A landscape with many peaks, sampled at points; each row gives a point and its height.
From any point a climber steps to the highest of the 2 points nearest to it. It stops when none of these is higher. Distance is the straight distance between rows; heights are no part of it.
Fal h=171: 113; 124; 100; 80; 94; 88; 124; 112; 97; 127; 93; 49; 90; 108; 134; 102; 87; 144; 119; 79; 122; 86
nir h=578: 120; 103; 146; 90; 81; 92; 80; 108; 108; 107; 67; 101; 73; 136; 87; 122; 87; 81; 111; 103; 138; 98
bod h=186: 88; 118; 101; 96; 92; 76; 101; 115; 66; 102; 99; 82; 104; 123; 66; 126; 115; 142; 129; 53; 108; 100
lipu h=446: 54; 79; 57; 95; 137; 104; 82; 64; 83; 77; 142; 103; 113; 66; 86; 55; 106; 84; 110; 119; 94; 102
resut h=594: 132; 97; 72; 126; 111; 151; 93; 101; 105; 97; 126; 81; 111; 89; 140; 93; 137; 126; 114; 130; 43; 73
mazat h=382: 78; 99; 123; 75; 109; 95; 82; 71; 125; 69; 66; 83; 112; 110; 109; 114; 99; 90; 97; 136; 111; 101
nini h=149: 77; 103; 102; 106; 92; 100; 86; 102; 46; 125; 86; 94; 95; 115; 89; 143; 118; 130; 115; 95; 123; 118
Sov h=306: 130; 110; 81; 94; 80; 82; 131; 104; 93; 134; 83; 124; 122; 102; 73; 116; 92; 116; 74; 83; 98; 143
lak h=209: 101; 127; 137; 96; 86; 139; 98; 123; 72; 126; 79; 79; 110; 114; 80; 109; 86; 138; 135; 108; 128; 98
Faf h=471: 72; 86; 128; 108; 143; 83; 88; 57; 118; 59; 141; 101; 78; 84; 129; 86; 100; 79; 112; 137; 114; 83
nikel h=433: 85; 112; 110; 80; 129; 67; 57; 90; 138; 34; 133; 118; 101; 84; 61; 98; 104; 77; 131; 142; 86; 69
logu h=315: 84; 133; 124; 96; 53; 83; 127; 161; 115; 131; 82; 105; 88; 134; 93; 83; 122; 117; 114; 66; 150; 80
rese h=266: 76; 101; 107; 76; 114; 122; 95; 46; 115; 44; 123; 109; 131; 81; 79; 127; 96; 99; 91; 127; 59; 76
zam h=248: 109; 99; 128; 101; 97; 120; 144; 86; 121; 90; 83; 124; 80; 90; 189; 105; 89; 88; 47; 126; 114; 107
bozuz h=267: 103; 128; 104; 112; 57; 110; 116; 152; 60; 164; 83; 127; 90; 122; 74; 88; 99; 110; 99; 42; 124; 99
Lir h=460: 92; 83; 130; 90; 148; 89; 102; 65; 105; 55; 110; 109; 107; 96; 106; 87; 76; 78; 109; 122; 95; 102
duv h=515: 76; 100; 99; 89; 90; 94; 86; 67; 124; 87; 116; 80; 102; 80; 100; 110; 96; 89; 82; 119; 110; 98
sug h=244: 135; 84; 81; 123; 96; 102; 93; 131; 78; 127; 98; 98; 53; 124; 143; 108; 110; 89; 100; 67; 95; 82
kalo h=364: 138; 111; 129; 80; 77; 111; 117; 132; 91; 142; 34; 117; 103; 139; 83; 100; 85; 92; 102; 107; 132; 126
Tama h=586: 75; 111; 64; 114; 126; 97; 103; 132; 113; 110; 100; 94; 137; 76; 99; 45; 90; 110; 100; 93; 93; 84
befu h=250: 104; 107; 90; 101; 93; 51; 113; 118; 144; 102; 100; 92; 88; 113; 125; 105; 116; 107; 97; 96; 118; 87
beba h=256: 132; 94; 113; 118; 63; 80; 139; 117; 118; 115; 86; 135; 92; 90; 93; 107; 88; 91; 61; 81; 102; 142
mol h=456: 136; 99; 105; 78; 81; 104; 85; 107; 118; 121; 46; 88; 100; 124; 89; 103; 82; 73; 106; 124; 131; 118
lufed h=205: 122; 137; 93; 80; 87; 44; 131; 136; 122; 125; 92; 83; 100; 127; 108; 99; 107; 136; 120; 74; 131; 86
Tipep h=92: 129; 93; 106; 107; 106; 93; 75; 85; 54; 85; 115; 75; 97; 93; 63; 123; 94; 120; 134; 100; 98; 118
pitus h=215: 86; 87; 131; 115; 103; 137; 141; 78; 106; 87; 111; 115; 83; 82; 165; 100; 95; 95; 55; 101; 82; 96
suziv h=147: 88; 72; 106; 98; 112; 122; 87; 97; 86; 86; 63; 122; 122; 115; 72; 104; 86; 71; 81; 105; 80; 124
ripop h=75: 116; 101; 96; 114; 85; 117; 73; 85; 74; 120; 116; 77; 97; 65; 73; 108; 86; 119; 113; 118; 110; 127
Nes h=563: 96; 66; 115; 125; 116; 100; 101; 83; 106; 74; 132; 80; 75; 83; 129; 70; 101; 87; 117; 113; 103; 102
vebe h=210: 100; 89; 88; 110; 89; 85; 100; 119; 84; 97; 103; 57; 93; 114; 100; 103; 119; 117; 113; 51; 91; 97
Tate h=233: 81; 127; 95; 130; 71; 141; 90; 145; 57; 163; 92; 106; 109; 96; 77; 85; 99; 123; 93; 59; 113; 115
Tasub h=365: 82; 76; 67; 90; 116; 76; 94; 55; 117; 74; 141; 117; 96; 94; 103; 108; 132; 77; 85; 105; 81; 102
mulon h=287: 84; 120; 122; 93; 122; 108; 82; 108; 115; 97; 67; 82; 109; 121; 128; 112; 91; 109; 117; 137; 130; 85
toz h=402: 134; 96; 82; 108; 106; 119; 119; 100; 55; 150; 100; 97; 96; 89; 118; 94; 71; 115; 90; 71; 83; 119
mon h=136: 57; 92; 84; 62; 123; 62; 78; 63; 102; 58; 109; 119; 131; 84; 56; 107; 101; 81; 84; 120; 85; 116
Goti h=56: 124; 109; 98; 108; 90; 152; 80; 99; 69; 152; 85; 91; 99; 86; 96; 109; 76; 103; 98; 124; 91; 116
Riv h=383: 82; 113; 101; 90; 119; 66; 97; 110; 122; 82; 98; 103; 119; 93; 80; 93; 94; 117; 128; 111; 109; 101
sotag h=361: 155; 112; 85; 96; 89; 102; 105; 101; 71; 145; 84; 92; 105; 107; 70; 105; 77; 110; 99; 77; 99; 121
deka h=573: 134; 68; 95; 73; 69; 115; 99; 70; 130; 113; 71; 60; 86; 94; 124; 86; 93; 70; 71; 109; 97; 120
Marab h=193: 70; 108; 102; 60; 133; 87; 81; 68; 91; 21; 115; 108; 139; 80; 52; 123; 92; 99; 114; 123; 65; 93
Rosi h=295: 127; 90; 28; 114; 131; 74; 107; 93; 78; 110; 118; 115; 109; 108; 131; 100; 115; 104; 94; 80; 65; 89
Reref h=414: 57; 113; 111; 75; 89; 62; 70; 71; 141; 92; 124; 74; 71; 91; 113; 101; 104; 81; 85; 104; 130; 78
vutum h=307: 130; 114; 116; 87; 69; 122; 125; 150; 58; 163; 50; 122; 83; 147; 97; 88; 95; 91; 99; 72; 136; 107
ramab h=172: 103; 86; 112; 110; 96; 137; 112; 108; 96; 106; 72; 127; 103; 115; 104; 124; 79; 77; 65; 85; 79; 103
fudam h=347: 57; 101; 103; 94; 96; 58; 106; 89; 140; 82; 141; 100; 66; 96; 142; 99; 109; 74; 74; 73; 102; 70
keled h=363: 94; 114; 109; 120; 85; 86; 109; 174; 106; 126; 73; 89; 103; 125; 97; 56; 123; 123; 134; 66; 142; 97
dovuz h=511: 93; 98; 42; 128; 119; 82; 88; 129; 83; 102; 104; 89; 128; 84; 80; 56; 116; 118; 113; 83; 89; 111
rop h=174: 86; 121; 156; 109; 67; 141; 115; 114; 65; 114; 100; 82; 99; 103; 74; 127; 98; 146; 115; 71; 104; 107
kupe h=544: 118; 72; 101; 89; 127; 138; 98; 47; 106; 68; 103; 110; 122; 78; 104; 87; 94; 79; 95; 166; 83; 115
rumaz h=440: 95; 74; 75; 84; 120; 104; 105; 26; 105; 80; 117; 118; 118; 88; 111; 103; 108; 78; 75; 140; 85; 121
Ponas h=325: 92; 73; 54; 113; 145; 71; 109; 76; 89; 79; 145; 133; 102; 99; 108; 88; 129; 85; 100; 86; 59; 87
Pelok h=461: 99; 88; 94; 95; 99; 101; 89; 54; 146; 51; 164; 115; 109; 62; 66; 70; 112; 73; 97; 125; 65; 75
pulet h=323: 91; 122; 109; 104; 131; 68; 67; 97; 124; 74; 121; 117; 104; 93; 79; 125; 102; 113; 132; 137; 104; 77
Kosa h=426: 98; 95; 153; 117; 92; 89; 102; 105; 91; 94; 75; 135; 72; 131; 110; 135; 105; 95; 105; 115; 135; 123
Vimid h=437: 133; 83; 92; 99; 94; 126; 127; 97; 81; 137; 85; 91; 77; 82; 165; 91; 93; 95; 72; 95; 91; 131
bul h=357: 59; 102; 103; 61; 106; 108; 77; 42; 123; 37; 161; 99; 118; 61; 60; 99; 99; 76; 96; 112; 66; 72
zug h=316: 109; 98; 146; 114; 85; 101; 128; 96; 99; 103; 75; 132; 69; 107; 152; 127; 89; 94; 71; 119; 133; 121
gur h=503: 88; 79; 75; 115; 127; 127; 98; 80; 107; 96; 141; 88; 93; 70; 110; 44; 93; 80; 109; 112; 94; 82
vobon h=499: 103; 106; 61; 119; 123; 132; 74; 114; 104; 81; 111; 83; 132; 86; 98; 91; 119; 123; 123; 112; 53; 65
zom h=416: 70; 110; 104; 105; 98; 74; 101; 158; 116; 101; 87; 98; 109; 112; 75; 68; 105; 95; 110; 69; 109; 92
keku h=229: 114; 105; 131; 116; 52; 96; 139; 143; 92; 139; 90; 128; 83; 102; 84; 95; 95; 106; 76; 57; 124; 131
dalo h=298: 89; 89; 96; 94; 76; 49; 122; 102; 153; 80; 107; 113; 65; 114; 148; 112; 129; 80; 63; 89; 104; 97
Sitol h=259: 80; 128; 136; 94; 71; 105; 119; 138; 98; 124; 70; 89; 109; 131; 99; 109; 123; 134; 121; 96; 143; 101
Dab h=144: 110; 143; 99; 95; 126; 82; 116; 102; 103; 117; 115; 88; 110; 89; 111; 105; 68; 140; 122; 102; 120; 81
bida h=453: 90; 97; 87; 105; 127; 82; 97; 114; 75; 74; 99; 91; 127; 82; 59; 77; 90; 106; 121; 95; 92; 116
Rozi h=702: 137; 81; 85; 121; 96; 131; 86; 93; 137; 74; 130; 95; 109; 91; 101; 106; 133; 99; 115; 137; 47; 72
sef h=199: 58; 134; 116; 98; 59; 137; 107; 136; 66; 137; 94; 79; 106; 109; 66; 111; 98; 137; 104; 55; 119; 91
Gufiv h=31: 127; 111; 83; 109; 92; 132; 68; 133; 90; 155; 62; 122; 98; 122; 106; 115; 95; 95; 102; 131; 105; 107
Mus h=574: 104; 90; 103; 95; 129; 103; 83; 89; 116; 48; 111; 119; 114; 87; 62; 82; 80; 71; 112; 126; 75; 79
fasaz h=116: 82; 104; 108; 101; 116; 77; 86; 83; 64; 100; 117; 90; 82; 98; 96; 131; 91; 129; 127; 108; 124; 109
pili h=120: 71; 78; 69; 90; 111; 86; 71; 90; 85; 78; 92; 108; 115; 106; 56; 109; 109; 72; 88; 84; 92; 113
gud h=685: 117; 72; 104; 91; 91; 131; 97; 68; 118; 87; 81; 84; 116; 87; 100; 91; 88; 75; 79; 128; 86; 124
Nisu h=488: 71; 116; 85; 122; 89; 102; 113; 140; 108; 133; 99; 111; 114; 85; 91; 64; 74; 103; 85; 59; 102; 95
bel h=227: 103; 75; 93; 134; 114; 83; 100; 117; 81; 91; 111; 90; 69; 126; 130; 103; 132; 102; 119; 73; 94; 85
pupof h=493: 140; 77; 100; 84; 73; 108; 117; 97; 108; 116; 54; 96; 75; 114; 139; 114; 100; 80; 72; 107; 108; 130
Dibi h=562: 113; 76; 95; 98; 75; 115; 76; 60; 144; 58; 134; 99; 97; 75; 74; 108; 133; 70; 95; 134; 66; 88
Bazo h=268: 149; 109; 53; 123; 117; 74; 95; 124; 93; 121; 99; 100; 88; 124; 125; 100; 103; 106; 109; 65; 78; 70
voz h=194: 92; 101; 114; 98; 106; 140; 128; 82; 98; 97; 100; 103; 103; 97; 137; 124; 78; 96; 58; 78; 62; 74

Call two points neighbours if one is among the 2 nearest of the other. Go from one point of each pair to the other, from neighbour to neighbour, staying as high as possible. Name the lowest point that can't be avoided.
duv / Mus => mulon
nir / duv => keku
Tama / Nes => pulet
Nes / Mus => Lir
Mus / Rozi => pili
gud / Nes => Tasub

For each start below, name the point where the climber stops.
suziv => nir
ripop => gud
Bazo => gud
rop => Tama
mon => Rozi
sotag => gud
sef => nir
keku => nir
Fal => duv
